A landscape with many valleys, sampled at points; each row gives a point and its height.
From any point a ball rolls to the lowest of the 2 points nearest to it. It stops when none of these is lower. Distance is the straight distance between rows; heights are no part of it.
Bisu (h 30.8): [ 24.3  -2.1 -17.9  20.8  -5.0   3.8   3.7  12.7  32.2  12.2   2.1 -22.7
  -3.9   8.7  26.6 -32.8  -6.8  21.3  20.9 -11.1  23.4  20.5  -9.7 -13.3
 -15.4 -18.2 -19.9   2.5 -11.2  -8.2   1.6]
gup (h 47.5): [-14.2  -5.3   9.2  -7.5  11.1 -14.9  -9.3  17.8   2.0  20.8  23.9   5.9
 -22.8  -0.9  -4.4  17.5 -17.5   1.5   2.2  20.5  13.3   4.6  -4.3  -3.0
  19.6  36.4   4.9  -6.4 -19.9 -24.6   9.0]
rin (h 70.2): [ 11.9  -3.4 -14.8  -6.0 -11.0  -2.6   9.8  -6.5  30.8  21.5   6.8  -6.0
 -23.9   5.3  24.2 -10.9 -23.8  25.0  28.2  10.2   8.7  10.2  -7.9  -7.0
  -8.5  22.9   3.0   2.7 -23.5 -28.1 -11.1]
lod (h 60.3): [-18.5  23.4   9.7   8.7  -8.3  -2.6  -4.1  34.5 -31.9   3.8  19.3  -0.9
  14.9  -4.9 -28.5  19.9  11.0   5.3 -11.0  16.4  22.0  12.0  -8.6 -15.1
  23.6  15.6  16.7   6.6  22.7  19.8  22.9]
San (h 68.9): [ -2.3   1.0 -11.3 -28.7 -13.4  -8.4  13.1   0.9  13.8  17.0  11.7  -3.7
 -28.0 -17.7  21.3  11.5 -30.7  15.5  30.6  17.0   8.4   3.8  -6.4  -5.0
  12.4  29.4  13.1 -14.3 -26.0 -19.4 -11.3]
rep (h 56.4): [ 12.5  32.4  -9.7  14.3  -7.6  -1.2  13.0  -6.0 -10.0 -15.2  -2.0 -15.6
  31.9  26.8 -11.7 -39.8  -0.2  26.1  -4.6  -4.0   0.9   1.9 -17.0   5.1
 -35.7 -19.6   5.5  23.2  21.9   3.1  -4.5]
nilap (h 38.2): [  9.6   7.8  -7.7   2.7  -7.9  -6.3 -19.6  21.9   7.7   9.8  12.9  15.7
 -11.4  -6.4  -7.6  -0.7 -16.9  14.9 -10.1  -0.7 -21.8  23.4   4.5  17.6
  -0.7 -42.2   0.2  -2.6   3.9  18.3 -43.4]
Megam (h 65.5): [  1.1  22.5  24.8 -40.4 -11.1  10.6   1.5  10.0   4.8   5.7  14.0  -4.6
  -6.3 -44.3 -12.1  17.2 -25.7 -11.8   4.8   7.0  10.4 -18.4  21.4   5.5
   8.5  14.5   1.3  -5.4 -22.1   5.8   7.7]
vezul (h 39.2): [ 10.5  -6.9  20.2   9.3  11.0  16.4  17.8 -29.9  -8.8 -18.2 -29.3 -15.9
  24.7  -8.4 -10.5 -11.2  30.0 -24.6  -8.0  -8.4   6.8 -29.9  24.7 -20.1
  -7.6  13.8 -13.3  17.3   2.9  15.1  47.9]
kidi (h 56.6): [ -1.2 -29.8  25.5 -12.9  18.8  35.9  -4.6 -13.7   1.1  10.2  -7.6  25.7
  -6.8 -32.7 -15.3  22.8  17.2 -48.4  -5.0 -13.4 -13.9 -10.6  37.5  -2.5
  15.8  -1.0   1.7   3.9 -22.2   2.8  10.8]
bude (h 53.1): [ 14.6 -40.3   6.9  17.4  33.6   9.9 -16.1  13.1   9.7  12.2  -1.4   3.3
 -21.4 -10.4  10.8  -0.8   7.5 -19.4  -9.2  -7.0  -4.4   8.1  18.4  -3.1
  17.7 -27.0 -24.8 -29.8 -22.5  -4.9  13.7]
bip (h 60.0): [ -1.1  -6.3  -8.5  13.0  -2.9   8.4 -11.1  35.0 -33.8  16.1   9.0  22.0
  -7.3  -7.7 -10.3  32.1  13.6   0.8  -0.7   4.4   4.3  35.1  -0.9  -3.9
  41.3 -26.0  25.0 -10.2  13.0  23.0 -12.2]
zisiv (h 35.3): [  6.6  11.6   3.6 -30.1 -26.3   3.3   2.5  -3.6  49.8  20.7   7.1   8.1
 -23.7 -25.5  18.5  -2.4 -33.8  13.9  23.2   3.7  -4.6   2.5   8.6   1.9
  -3.2  16.0  -5.4  -2.3 -24.7  -1.1 -29.3]
Redi (h 64.1): [-25.6  17.7  21.7  -6.0  -8.3  -1.5 -11.1  23.8  -8.1  11.4  18.8  22.4
  -1.6  -4.4 -32.2  35.5   0.7 -12.0  -6.1  16.6  17.1  -2.1   1.6  -0.1
  19.9  31.6  12.3  11.7  10.8  11.0   9.6]
limuk (h 25.2): [ 22.2  -6.6   7.4  16.4  -4.3  16.4  18.3  -5.5  14.1   4.5 -15.5 -29.5
   7.4 -11.1  15.9 -23.7  20.1  -5.5  20.4  -2.1  31.3  -5.5  15.6 -32.5
  -0.5  11.0 -23.1  15.1  -8.3  13.7  40.1]
Rufu (h 51.8): [-20.5   8.6 -11.4  -1.5 -16.9 -24.5  -4.9   8.4  -1.3 -23.9   2.4  -6.5
   6.9  13.5  36.9  14.5  15.0   4.8   3.2  -3.7   3.8  -0.6 -31.9   2.0
  17.0  13.4  -6.2 -31.7  23.5  -2.4   6.7]
Fab (h 72.3): [ -5.9  -8.9   9.6  38.8  11.3  -2.1 -32.2  41.0   4.7   2.9   9.3   6.9
  14.0  15.4  -5.2   2.3  24.5  -3.4 -32.1  -4.9   8.5  15.1  -4.5  -4.2
  15.3 -20.5 -20.4  -6.2  27.6  24.3  13.3]
fera (h 86.7): [ 17.3 -17.7  -4.9 -15.1  19.8   2.3  -3.2  -8.7  -1.2  -2.4 -11.0 -21.9
 -16.3 -21.5  19.2  -9.5 -14.0   3.2  -3.1  -6.5 -11.6 -17.8  24.7   5.6
  -7.8 -19.5 -11.9 -18.6 -28.0 -13.0   6.9]
Vudum (h 48.4): [  0.8  14.3 -14.0  16.9 -18.6  -0.1   3.1  34.0  -0.4   0.9   7.6  -8.8
   7.3   0.0  10.5   0.8   6.6  11.9   9.7  -0.1  23.9  26.9 -20.6 -16.8
  14.4 -16.8  -3.5  -8.5  17.4  18.3  -1.0]
Dele (h 83.6): [ 21.8   3.2  -9.0  -4.6  -1.3 -11.7  16.1 -47.4   1.8 -15.4 -24.2 -19.6
  15.7  30.5  24.5 -34.8   5.3  16.5  14.4  -8.5  -1.2 -30.9  -1.4   9.8
 -29.5   7.4   2.9  25.6  -0.5 -23.3   5.9]
zonop (h 51.9): [-12.9   4.6  -9.5 -16.9  -7.1 -17.3   9.5 -13.8 -14.5 -36.2 -12.9 -14.0
   8.6   2.4  35.5  12.1  20.8  -2.8   3.8  -7.7  -0.1 -20.9 -18.5   0.3
   9.6  15.3  -0.8 -25.0  18.3  -2.5  19.3]
tigi (h 64.0): [ -5.8  15.9  -6.2 -16.4  -0.2 -13.5   2.7 -16.0 -12.8 -16.8   0.4   1.6
   2.5   9.2 -17.0  -4.5 -18.0  14.2 -10.4   4.1 -21.9 -12.4  -8.8  22.2
 -25.5  -6.9  17.7   6.9   5.0  -7.1 -22.2]
mabi (h 71.5): [  4.3   3.3  -6.6   7.6   2.2   0.9   4.8   6.3   2.5  24.0  16.5  -7.7
 -13.2  18.0  -3.9 -19.4 -19.2  18.2  12.0  15.9  19.9  17.2  -9.9 -11.8
  -8.4  21.9  12.8  20.5 -14.9 -19.3  -0.1]
mim (h 34.8): [  1.0 -15.6 -19.7 -25.5  -5.7  15.6  15.3 -41.2  -5.8  13.1  -3.6  16.3
 -22.9 -15.6  -6.1  -3.4 -19.5   8.7   0.9   6.1 -42.5   6.9  12.7   6.8
 -22.4 -13.7  26.7   4.1 -15.6 -15.4 -46.3]
biva (h 63.8): [ -1.8 -15.5   7.2  12.0  11.6   7.9 -19.7  27.7 -11.7   4.4   6.3  23.4
  -1.6  -9.4 -12.7  22.1  14.5 -20.5 -12.8  -4.9   0.0  11.4   8.5   0.7
  27.8 -23.5  -1.5 -12.4   4.8  17.9   3.2]
Seb (h 47.6): [ -5.5  15.1  -1.8   5.7 -10.4  -0.7   3.5  -2.6  -3.7  26.1  17.6  16.9
  -7.7  21.7 -34.3  -5.2 -20.6   7.2  -0.5  21.3   1.4  23.7  -8.5   0.7
 -15.7  14.1  26.5  37.4   1.1  -3.3 -26.7]
vas (h 80.7): [ -2.8  -5.1  -4.5   9.2 -11.9   4.9  34.8 -35.8  -6.8 -16.4 -22.9 -13.5
  14.1  13.6  13.1 -12.4  35.3  -8.1  24.9   0.3  11.3  -6.2 -12.9 -27.6
   8.4  31.4   6.4   8.1  10.0   0.6  29.0]
nud (h 58.5): [  2.6 -32.6  -7.5   3.7   7.6  -6.2  -3.6   2.3  35.8  -5.0  -9.7  -2.2
 -22.8  -5.5  47.6   8.0  11.1 -13.3  15.0  -9.8   3.8  -3.6   1.5  -6.9
  22.8   4.4 -29.8 -29.5 -14.1  -9.8   3.9]
Bod (h 30.9): [-18.6 -27.3   3.8   2.1  17.6 -18.0 -14.6  -4.6   7.0 -20.9 -12.1  15.4
 -10.8   5.6  21.8  21.0  11.4 -21.5 -12.7  -7.9 -21.9 -16.1  -6.0  19.9
  19.9   4.5 -22.7 -33.0   3.8  -6.5   2.2]
katil (h 73.2): [ -2.5  -3.4  28.8  10.7  -5.9  24.7 -11.1   6.2  33.8   7.3  -5.0  35.9
  10.2 -12.7 -29.7  11.1  23.2 -35.4  -9.4 -17.2  -9.8  -8.9  23.4  -1.1
   2.8  -0.1  -9.5  25.2   9.9  26.6  -4.5]
Pagat (h 82.3): [  8.1   1.3 -11.3  10.2  -1.9  -6.3  24.0 -36.1 -12.9 -19.9 -22.6 -20.1
  22.3  33.6  14.2 -28.4  25.6   9.7  13.1  -4.4   7.2 -10.3 -19.4 -10.7
 -15.8  12.9   4.2  16.3  15.9 -12.2  17.5]
sasib (h 33.3): [ 10.9  -1.3 -28.7  13.0  -9.5  -6.6  -2.9  17.4   6.6   2.9   3.6   0.6
  -9.1   5.8  14.7  -5.0 -15.0  25.1   5.0  -2.5 -11.3  25.9 -16.9   7.8
   2.1 -38.7  -0.6 -21.2   5.5   6.2 -35.2]
Kema (h 53.0): [  7.8  -7.2 -22.2  40.5  -2.4   2.1 -12.2  38.0 -19.0  10.4   8.9  -0.5
   0.1  16.7   4.2  -2.5   7.3  14.9  -4.9   3.7  10.2  43.8 -23.0 -12.2
  18.4 -39.9  -2.0 -10.0  17.1  16.8 -14.6]
dosi (h 67.0): [-23.5   3.9  28.4   4.4   3.0   8.5  -9.3   0.2  -2.6  11.5   9.6  30.4
   5.4  -2.9 -54.5  30.3   6.0 -27.6 -15.2   8.1   3.7  -8.9  18.0   2.0
   5.2  29.7  12.1  28.1   9.5   9.3   8.4]
mavif (h 65.9): [-13.8   5.4 -26.7  -8.3   4.0 -23.4   9.3 -18.8 -34.0  -9.9   4.0   4.2
  -4.5  23.1 -12.3   4.3 -14.2  18.3  -4.2  15.9 -23.6   4.6 -20.6  15.8
 -15.9   5.1  36.8  -1.0   8.1 -22.6 -24.4]
fofo (h 31.5): [  4.6   2.4 -10.1 -34.2 -21.4   8.0  15.7 -31.8  20.9   7.8  -2.2   8.2
 -23.9 -17.9   8.4  -0.4 -18.2   4.7  18.6   3.5 -20.2  -1.6   6.1   2.0
 -14.2  10.8  13.6  10.5 -18.6  -8.5 -36.3]
lome (h 42.7): [ 26.6 -10.2  21.5   2.8  26.1  26.6  -9.5  14.8 -12.5  -1.8  -7.7 -16.9
   2.9 -35.0  -8.6  -9.1   7.4 -25.2 -21.2  -7.9   7.8 -12.5  38.2  -4.5
  -3.9 -38.4 -19.1 -12.0 -19.7  20.3  35.4]
kal (h 39.0): [  1.9  -0.9 -24.5   7.6  -7.3 -14.3   0.3  12.8 -17.3 -17.5  -4.6  -9.3
   2.2   6.1  20.2   1.7   5.2  12.2  -0.1  -6.7  -6.0  11.1 -21.8   9.3
  12.0 -30.8  -0.4 -32.9  18.4   6.3 -12.7]
megul (h 59.5): [ -5.0  19.3  -5.4  19.8   3.3  -3.1   4.9 -11.7 -38.5 -10.9   0.4  -4.3
  31.6  28.9 -42.0 -21.3  10.1  11.2 -17.2   2.0  -5.0   6.0 -15.3   3.8
 -26.8 -14.8  20.2  29.6  27.9   7.2  -1.4]
debi (h 27.5): [ -9.1 -23.2  -3.3 -29.0  -9.2   4.0  12.9 -41.4  13.3  -0.2 -12.1  18.6
 -27.2 -15.4  11.2  12.7  -1.9 -17.0  16.2  -2.6 -27.9 -13.1  10.4   7.2
  -3.5  11.9  10.5  -3.0 -18.3 -13.0 -27.4]
Furun (h 78.9): [ -1.7 -14.8   1.9  30.8  -1.5   6.5  17.8 -28.2  18.9  -6.8 -19.5  -7.3
  14.8  34.0  15.4 -21.5  40.2  -9.1  13.0  -6.2  14.9  -3.7 -12.2 -28.6
   3.7  34.1 -18.9  13.8  14.0   0.2  25.4]
fal (h 54.2): [ -4.9  39.5 -15.7 -10.7 -17.4 -16.4   6.3  26.1 -34.3   7.5  18.7  -6.9
   8.3  -0.2 -19.3   3.1 -27.6  34.2   0.0  17.6  11.9  23.1 -19.3   3.9
  -7.7  -9.4  33.4   9.2  10.9  12.6 -19.3]
duz (h 74.7): [-11.7  -2.8   7.1  13.5   6.7  -9.7  -5.8   2.4  11.8   6.1   9.2   5.0
   0.0  28.3  -3.8  -5.3   2.8  -0.8  -5.0   6.0   7.7  -1.8 -11.1  -0.1
   2.1  28.9  -9.3   8.7   0.8 -17.0   8.5]
kegav (h 48.3): [ 23.9 -25.7   2.5  17.8  33.3  16.7 -12.2  15.4 -23.4  -3.2  -9.7 -11.7
  -7.1 -16.5  -0.7  -6.4   7.0 -18.4 -20.0 -10.5   0.0   3.7  22.3   0.4
   8.0 -50.8 -14.7 -26.9 -12.6  12.6  21.6]
malo (h 45.0): [-15.8 -12.0  -1.6   1.9  -6.2  10.4  10.5 -20.7  -5.8  31.2   9.3  35.4
 -18.3  13.1 -34.7  10.0  -3.6 -17.4   7.7  20.6  -6.8  25.1  -3.6  -8.9
  -2.9  21.5  35.0  32.5  -4.1  -6.3 -25.6]
Buf (h 89.3): [  2.6   2.0  -5.1 -29.0  12.1  -4.9 -10.6  -8.9   1.1  13.2  13.6  -2.8
 -20.8 -20.1 -11.0   4.0 -43.3  23.0 -11.9  15.0 -30.6 -13.3  20.8  19.7
 -14.7  -3.0   6.7 -12.8 -28.3 -18.6 -18.2]
ter (h 50.1): [ -8.2  26.3  -6.2  10.4 -24.1 -11.2  -1.1   3.1   8.7   6.6   8.6  18.1
   6.2  32.1 -20.6  -5.4  -4.4  13.1  -1.1  10.0   1.9  17.8 -23.2   6.6
 -13.5   8.7  12.7  27.8  25.8   9.6 -31.8]
Dofo (h 19.4): [-22.2 -13.7  14.0   2.9   9.9  -6.1  -9.1  -2.6  -1.7 -22.4 -13.3   3.6
   8.0   3.7  14.2  17.7  24.8 -29.0 -17.3 -12.4  -6.3 -24.7  -4.6   5.0
  15.0  12.9 -20.4 -18.3  18.9   4.3  24.1]
lok (h 43.1): [  3.6   9.9  -1.0 -10.8  -7.8   0.3  -4.6   9.2   3.1 -11.8  -0.4   4.7
  -2.0 -17.3  -0.7   4.4  -9.5   0.8  -1.3  -8.7 -13.6  -1.7   1.5  11.9
   0.4 -24.4  -1.3  -8.8   2.7  13.4 -20.4]
tete (h 68.0): [-15.1   4.2  25.1  22.2   5.6   2.8 -31.7  47.6   1.4   8.0  13.6  21.7
  11.3  -7.6 -28.3  25.8  17.0 -17.7 -29.3  -1.6   8.8   6.0  12.5   0.2
  24.9  -5.2  -8.6   4.6  23.8  28.3  14.8]
kig (h 88.6): [ -5.4 -21.8 -11.6 -16.9  23.1  -1.1 -19.1 -15.6 -13.9  14.0   5.1  10.6
 -33.3 -21.5 -17.2  21.2 -31.2  10.6 -22.3  16.0 -43.1 -10.5  23.7  23.2
   1.8 -11.7  12.2 -22.3 -27.5 -20.1 -22.5]
boliv (h 46.0): [-13.2   4.6 -10.3   8.0  -1.5 -14.6 -11.2  21.7 -21.6 -24.0   3.6 -20.7
  11.7   5.2  31.3  11.7  15.2  -1.4 -12.0  -6.6   9.0   1.2 -19.0  -1.0
  21.3 -15.0 -10.7 -45.7  24.1   4.7  21.8]
gigil (h 39.3): [ 10.4  27.7  10.0 -39.1 -20.2 -11.1   3.5   1.5  41.6   0.7  -0.3  -9.0
  -2.4 -22.2  26.6  -3.4 -32.9  23.5  17.0  -2.9   5.2 -18.4   7.6  12.1
  -8.9  14.1 -12.0  -8.1 -15.1  -2.2 -11.4]
Gino (h 71.9): [-14.0  -0.8 -14.0  31.9   0.8  -4.1   9.6  -0.4 -23.4   6.5   6.1   0.2
  11.8  36.4 -17.8 -13.6  15.8   9.8  -1.2  15.8   8.1  26.8 -30.7 -16.7
  -4.8   8.5  18.6  20.7  20.6  -7.9   2.7]
bozi (h 41.8): [ -7.9 -10.9   5.3  -2.7  -7.5  22.7   8.0  -7.5  -2.2  15.1   4.4  32.8
  -1.0  -5.5 -26.3  14.3   9.2 -22.9   6.5   0.4 -10.9  23.2   6.4  -5.9
   6.6  -1.6  27.4  19.6   2.3   8.3 -22.3]
rar (h 11.8): [ 24.5   5.2   6.6  30.4   1.4  17.2   6.9  24.8  14.5   7.5   0.6 -31.0
  18.4  -2.4   5.2 -32.6   8.7  12.5   6.2  -5.3  34.7   8.0   5.4 -28.6
  -9.4 -11.4 -23.7   9.5  -2.4  15.9  33.8]
nata (h 67.7): [-20.8  12.7 -17.3   0.1  -9.6 -23.5  12.5 -17.3 -30.3 -15.8   3.8  -4.2
  14.1  37.4  -2.5  -2.0   3.9  14.6  -1.6   5.2  -3.8   1.0 -33.8   7.1
  -8.5  15.0  28.2   2.8  22.9 -18.2  -4.3]
ret (h 60.1): [ -2.9 -28.5  24.1  -6.6  24.4  13.7 -24.7   9.6  11.5  12.2   6.5  22.8
 -15.6 -27.8 -10.0  23.1  -0.3 -34.7 -12.7  -4.2  -9.5  -8.6  31.4   5.7
  18.4   0.3 -13.4  -8.3 -24.4  -3.6   9.1]
pigor (h 48.2): [  1.2  -4.3   7.4   1.3   6.9  11.9  -1.1 -11.1  -7.8 -12.6  -7.4   5.4
   9.6  -8.7 -15.5  -0.8  14.2 -20.2  -9.1 -10.5 -14.1  -6.5  11.0   5.5
  -7.8 -20.8  -1.1   6.5   1.4  11.8  -3.3]
gok (h 47.7): [  9.6  39.7 -10.1 -26.8 -17.7  -8.0  20.0  12.8 -23.5 -18.5   5.0 -28.1
  23.3 -14.2   8.3 -10.9 -18.6  31.3  15.1  -0.9  17.7  -3.0 -11.0   6.1
 -11.9 -11.4  13.0  -8.7  10.2   7.4   5.4]
fom (h 52.6): [  2.7 -18.2  15.1  -3.8  25.1  25.4  -4.0 -10.4 -23.0  -7.5 -12.4   8.7
   4.9 -24.9 -18.4  11.1  10.7 -36.7 -15.6  -8.4 -12.6 -15.8  28.4   0.4
  -1.1 -15.6  -1.8  -2.7 -16.3   3.7  16.5]
fonu (h 57.1): [ 14.5 -46.0 -12.3  25.6  13.2  12.8   0.4   6.7  16.7   8.3 -12.0   1.6
 -22.5  -5.8  36.5  -0.5  18.2 -17.6  15.1 -13.5   3.4  20.8   0.9 -16.5
  23.6 -25.9 -21.2 -33.0 -14.6  -4.9   0.6]
Des (h 35.2): [ 16.7 -18.5  14.6   5.8  14.5  21.8   2.6   1.6   3.1   1.3  -9.2 -12.9
   3.9 -26.7   3.5  -9.1  17.4 -23.6   3.6  -7.0  12.4  -7.3  23.8 -20.7
   2.5 -10.2 -19.6   1.6 -16.3  12.8  33.6]
vusa (h 73.0): [  3.3  17.5  11.5  -2.6  -0.8  -0.5   4.1  -7.2   9.2   7.0   9.9  -7.3
   5.5  21.3  -6.8 -20.6 -13.4  12.7   6.8   8.3  18.7 -12.7  -3.1   3.6
 -12.2  35.3   1.2  19.7  -5.5 -19.2  14.2]
Nep (h 61.9): [-12.8  11.1  -7.1   0.7  -0.2  -6.9  11.1 -29.3 -34.7 -19.0  -8.6   4.7
  18.0  20.6 -37.1  -6.8   2.6  -0.9 -10.9   1.1 -24.2  -3.1 -10.8  15.4
 -29.1  -9.9  26.0  25.6  16.9  -2.2 -18.6]
Suvip (h 43.6): [  9.2  24.9 -10.1 -32.5 -13.5 -12.1  11.5  -5.3   1.5 -13.4  -4.0 -15.9
   5.7 -17.4  25.9  -4.4 -25.2  28.3  13.9  -3.4  -1.8 -16.0  -3.9  15.9
 -11.1  -8.6   6.5 -15.4  -7.3  -2.6 -11.5]
nabek (h 38.8): [-26.0 -25.5  14.0  -3.8  15.4  -8.9 -13.6 -13.9   2.9  -6.8  -6.3  32.2
 -13.0   6.5  -9.5  29.2   3.8 -28.9 -13.6  -2.6 -23.8 -13.5  -1.2  19.9
   8.5  18.9  -1.7  -2.1   1.0 -12.5  -7.8]
moru (h 76.8): [ -4.8   0.1   8.6  25.4  -2.8  -4.0  -4.0  -2.5  26.2  -1.8  -2.2 -12.0
  11.7  35.5  15.7 -14.8  22.6   0.8   2.1  -2.8  18.0  -8.5 -15.9 -12.0
   2.9  36.4 -25.9   4.3  16.5  -9.2  27.2]
pesi (h 54.7): [  0.3 -15.0   0.0  -4.1  10.9 -16.6  -5.3  -2.2  19.8  -6.3  -1.6 -10.5
 -11.3   4.8  36.1  -0.6  -4.0   4.2   6.5  -3.2   8.6 -17.4  -0.9   3.3
   7.0  20.0 -18.5 -15.2 -15.5 -23.3  17.0]
rad (h 20.7): [  3.9 -18.9  11.4 -28.1   0.5   6.0  12.3 -40.7  12.4 -14.5 -26.0   5.6
  -7.7 -14.5   9.2   3.4  14.4 -32.4   9.8 -13.9 -19.2 -23.3  19.9   0.6
  -3.8  13.0  -9.9   8.8 -15.5  -1.4  -4.6]
tebo (h 37.2): [ 21.2   7.5 -23.4   5.2 -20.7  -7.4   5.2   7.1  44.2  -3.7  -9.0 -21.8
   1.4   4.5  55.0 -15.2  -7.1  31.2  29.6 -15.9  21.1  10.6 -16.7  -7.7
  -6.5  -7.7 -25.4 -16.0  -0.4  -4.7  -8.8]
Bozud (h 51.4): [ -6.6   4.3   1.2 -17.1   5.4 -21.8  -9.1  13.7  14.6   1.1   8.4  -1.4
 -12.1  -4.2  19.5  11.2 -23.5  13.0   0.8   6.7   0.6 -13.2  -5.8  12.9
  10.0  21.0  -8.7 -24.8 -13.4 -20.6   0.2]
doz (h 67.5): [  4.1  19.7   6.2 -34.7 -12.1   4.9  17.0   2.9   4.1  11.1  10.7 -12.1
 -12.8 -32.8   6.6   6.2 -25.0   6.5  27.7  10.5  17.8  -4.1   6.7  -8.5
   7.1  27.3  10.3  -3.8 -24.3  -9.0  10.3]
minob (h 37.9): [ -5.3  -6.1  -5.8 -14.1  -8.6  19.6   2.7 -20.9 -13.8  16.8   4.5  28.9
 -10.4  -9.1 -32.7   8.3  -7.8  -5.9  -7.2   0.0 -29.6  18.2  16.0   9.5
 -15.8 -18.0  31.0  19.4  -6.0  -0.4 -41.8]
gulop (h 43.9): [-23.0 -19.5   9.5  -1.7  23.7 -10.7 -14.3  -3.8 -10.3  12.6  12.0  20.5
 -22.3  10.5 -16.2  23.2 -10.5 -17.6  -9.4  20.3  -7.9  -0.5  -0.8   6.6
  10.6  30.5   9.4   0.5 -16.2 -26.8   3.0]
Lusa (h 70.1): [-20.2 -14.6  31.2  11.0  10.5  19.3 -16.2  -3.8   9.4   6.0  -3.0  44.3
  14.7  -1.9 -49.5  28.3  17.9 -42.5 -23.5 -12.6 -17.3 -13.4  28.1  12.5
   0.8   8.8   3.1  31.6  12.3  17.9   0.0]
mal (h 43.0): [  8.9  17.7 -18.7   5.7 -29.8  -1.0   6.5  25.4  25.9  -4.8   2.5 -18.5
   8.8  -3.5  36.4  -4.1   2.4  19.7  20.9 -13.2  29.1  19.2 -22.5 -14.8
   7.2  -8.6 -21.3 -20.8  13.7  12.5  -0.9]
bovof (h 69.8): [ -6.0  18.3 -12.9  23.4  -2.5 -17.6   2.3   0.1 -15.7  -4.3   6.2 -14.5
  24.6  47.0   3.2 -24.6  10.5  23.3  -3.9   5.4   8.9   4.2 -31.6  -4.6
 -16.4  12.1   9.2   7.6  24.5 -18.3   6.9]
kuli (h 84.6): [ 15.7  -3.8  -5.5 -17.1  -9.6   0.2  19.8 -52.1   7.4 -12.0 -22.4  -4.6
   3.3  16.2   9.3 -25.7   5.9   4.3  13.0 -11.2 -20.6 -17.8   1.7   6.2
 -32.6   5.8   4.6  26.0  -6.1 -12.3 -18.5]
veg (h 56.7): [ -9.7 -17.3 -13.7  28.8   2.3  -2.6 -19.2  41.1 -20.0  22.4  11.9   9.6
 -12.6  14.7   6.5  24.5   9.2   5.4   0.2   8.6  14.8  41.4 -18.9 -13.0
  41.9 -14.5   4.9 -17.1  10.2   3.4  -5.4]
gavor (h 53.3): [  8.6  40.6  -8.2   6.4 -26.7 -10.2   6.5   4.7  18.9  -4.0   7.0  -6.3
  19.7  27.0  -0.6 -26.1 -13.6  31.9   8.6  -2.7  12.0   9.3 -24.3   8.7
 -20.5   3.2   0.7  19.2  21.8   4.1 -18.9]
bagi (h 29.5): [ -2.4 -18.0  22.2  -8.8   6.7  15.4  11.1 -29.9   6.0 -14.9 -24.8   6.2
   4.4 -14.8  -2.0  11.7  29.2 -40.5   1.1 -10.1  -3.6 -29.1  21.5  -8.3
   5.3  15.8 -14.3   9.5  -3.5   9.0  22.8]
koni (h 63.3): [  1.0   2.6  29.1 -24.2   3.3  18.8  -9.5   6.9  12.8  14.9  10.9  11.3
 -11.0 -35.7 -22.1  11.9 -14.6 -23.4  -9.7   1.2  -0.8 -13.8  34.1   3.9
   2.8  11.2  -7.6  10.3 -25.4   3.2  -2.2]
Getu (h 47.3): [  5.1   8.7 -14.4 -31.2  -6.7 -12.8  18.7 -17.9 -19.8 -29.2 -14.6 -24.5
   5.7 -15.8  29.3  -1.6  -1.6   7.4  14.1  -7.8  -1.4 -20.8  -6.9   6.1
  -3.0  -5.4   7.8 -16.7  -4.5  -5.8   8.8]
Mov (h 90.1): [ -4.5  20.8  15.7 -24.7   4.2 -15.5 -11.5   2.0  23.9   9.2  15.4   4.0
  -7.0  -6.5 -12.2   3.8 -42.7  17.6 -12.2   8.4  -7.2 -18.9  11.8  27.0
 -16.1  17.4  -4.8   1.5 -12.9 -10.4 -13.4]
zol (h 85.6): [ 19.8 -13.0  -9.4 -10.9   6.2  -0.3  12.3 -33.3   1.7  -9.3 -20.9 -19.5
  -3.1  -2.7  24.0 -24.8   5.0   1.9   8.5 -14.6 -12.2 -14.5  11.3   1.2
 -21.6 -17.9  -6.2   5.9 -15.5 -10.5  -2.1]
mivev (h 51.2): [  0.6  54.4  -0.4 -25.7 -16.7 -15.3   1.5  20.0 -22.1 -10.9  11.2 -16.0
  24.2 -14.7 -19.4  -0.5 -31.8  29.0  -6.6   1.2   2.2  -1.0  -7.2  20.3
 -18.3 -19.9  16.6   3.1  14.5  19.9 -14.8]
tubag (h 56.9): [-12.7  36.0  -4.5   5.1 -14.6 -13.3   0.1  33.2 -37.7   1.0  21.9 -12.2
  17.9  11.2 -20.5   7.3  -6.6  24.3  -5.5  20.2  21.7  20.2 -22.9  -9.7
   5.3   3.2  23.0   6.6  24.5  14.7   5.9]
lovoz (h 33.5): [ -5.8   3.3   9.3  15.3   8.8  -6.1  -7.0   4.0  -6.6 -29.7 -13.8 -11.1
  25.5   5.1   5.2  -5.9  27.8 -13.6 -22.3 -13.2   0.8 -19.0  -3.7  -0.7
  -5.8 -11.0 -23.9 -11.5  28.1  21.6  28.6]
Busez (h 87.7): [  6.8 -27.4 -11.9 -18.8  33.8  -3.5  -7.8 -13.8 -16.2   4.5  -1.5 -11.0
 -30.3 -21.4   9.2   5.4 -23.9   9.4  -9.0  10.7 -28.9 -16.2  24.1  10.8
   4.8 -12.3   2.8 -36.5 -34.9 -26.4   4.7]
zeka (h 75.2): [  1.9  -9.4   7.2  45.5  20.3  -1.3 -38.6  44.3  -2.4  17.3  12.0  16.4
   7.7  20.7 -23.4   3.1   7.4   5.5 -31.6   0.2  -0.1  28.6   7.0   5.8
  10.1 -39.7 -11.2   8.4  15.4  18.3 -10.7]
Dedoz (h 23.5): [ 26.3 -11.2  -6.0  40.8   3.4  24.7   4.7  16.4  29.6  21.6   1.2 -21.2
   1.5   8.3   6.7 -42.3   4.9   9.1  14.3  -9.9  28.9  27.3   1.6 -28.3
 -13.6 -18.1 -26.2  21.2 -10.6   5.2   9.8]
Koz (h 42.1): [  6.8  14.4  15.6   6.3   1.1   2.9   8.1  -9.0   2.5 -23.1 -16.4 -16.3
  24.8  -2.2  -0.4 -13.7  20.1 -11.8  -4.7  -8.6  10.0 -28.2   5.6  -8.0
  -8.0   8.1 -21.9   9.6  12.5  18.2  30.9]

Where does a ball stop that starts at each point below?
Mov -> Dofo
Dele -> sasib
nata -> rad
ter -> rad
bip -> rar
zeka -> rar
fonu -> rar
nud -> Dofo
mabi -> sasib

For each start below, name every point that the ball comes to, in order.
Fab -> tete > biva > bip > veg > Kema > Vudum > mal > tebo > Bisu > Dedoz > rar
bovof -> nata > mavif > tigi > Nep > megul > rep > gavor > ter > Seb > malo > bozi > minob > mim > fofo > debi > rad
Gino -> nata > mavif > tigi > Nep > megul > rep > gavor > ter > Seb > malo > bozi > minob > mim > fofo > debi > rad
kig -> Busez > fera > zol > kuli > Dele > Pagat > vas > Furun > moru > duz > vusa > mabi > rin > San > doz > Megam > koni > ret > kidi > fom > pigor > lok > nilap > sasib
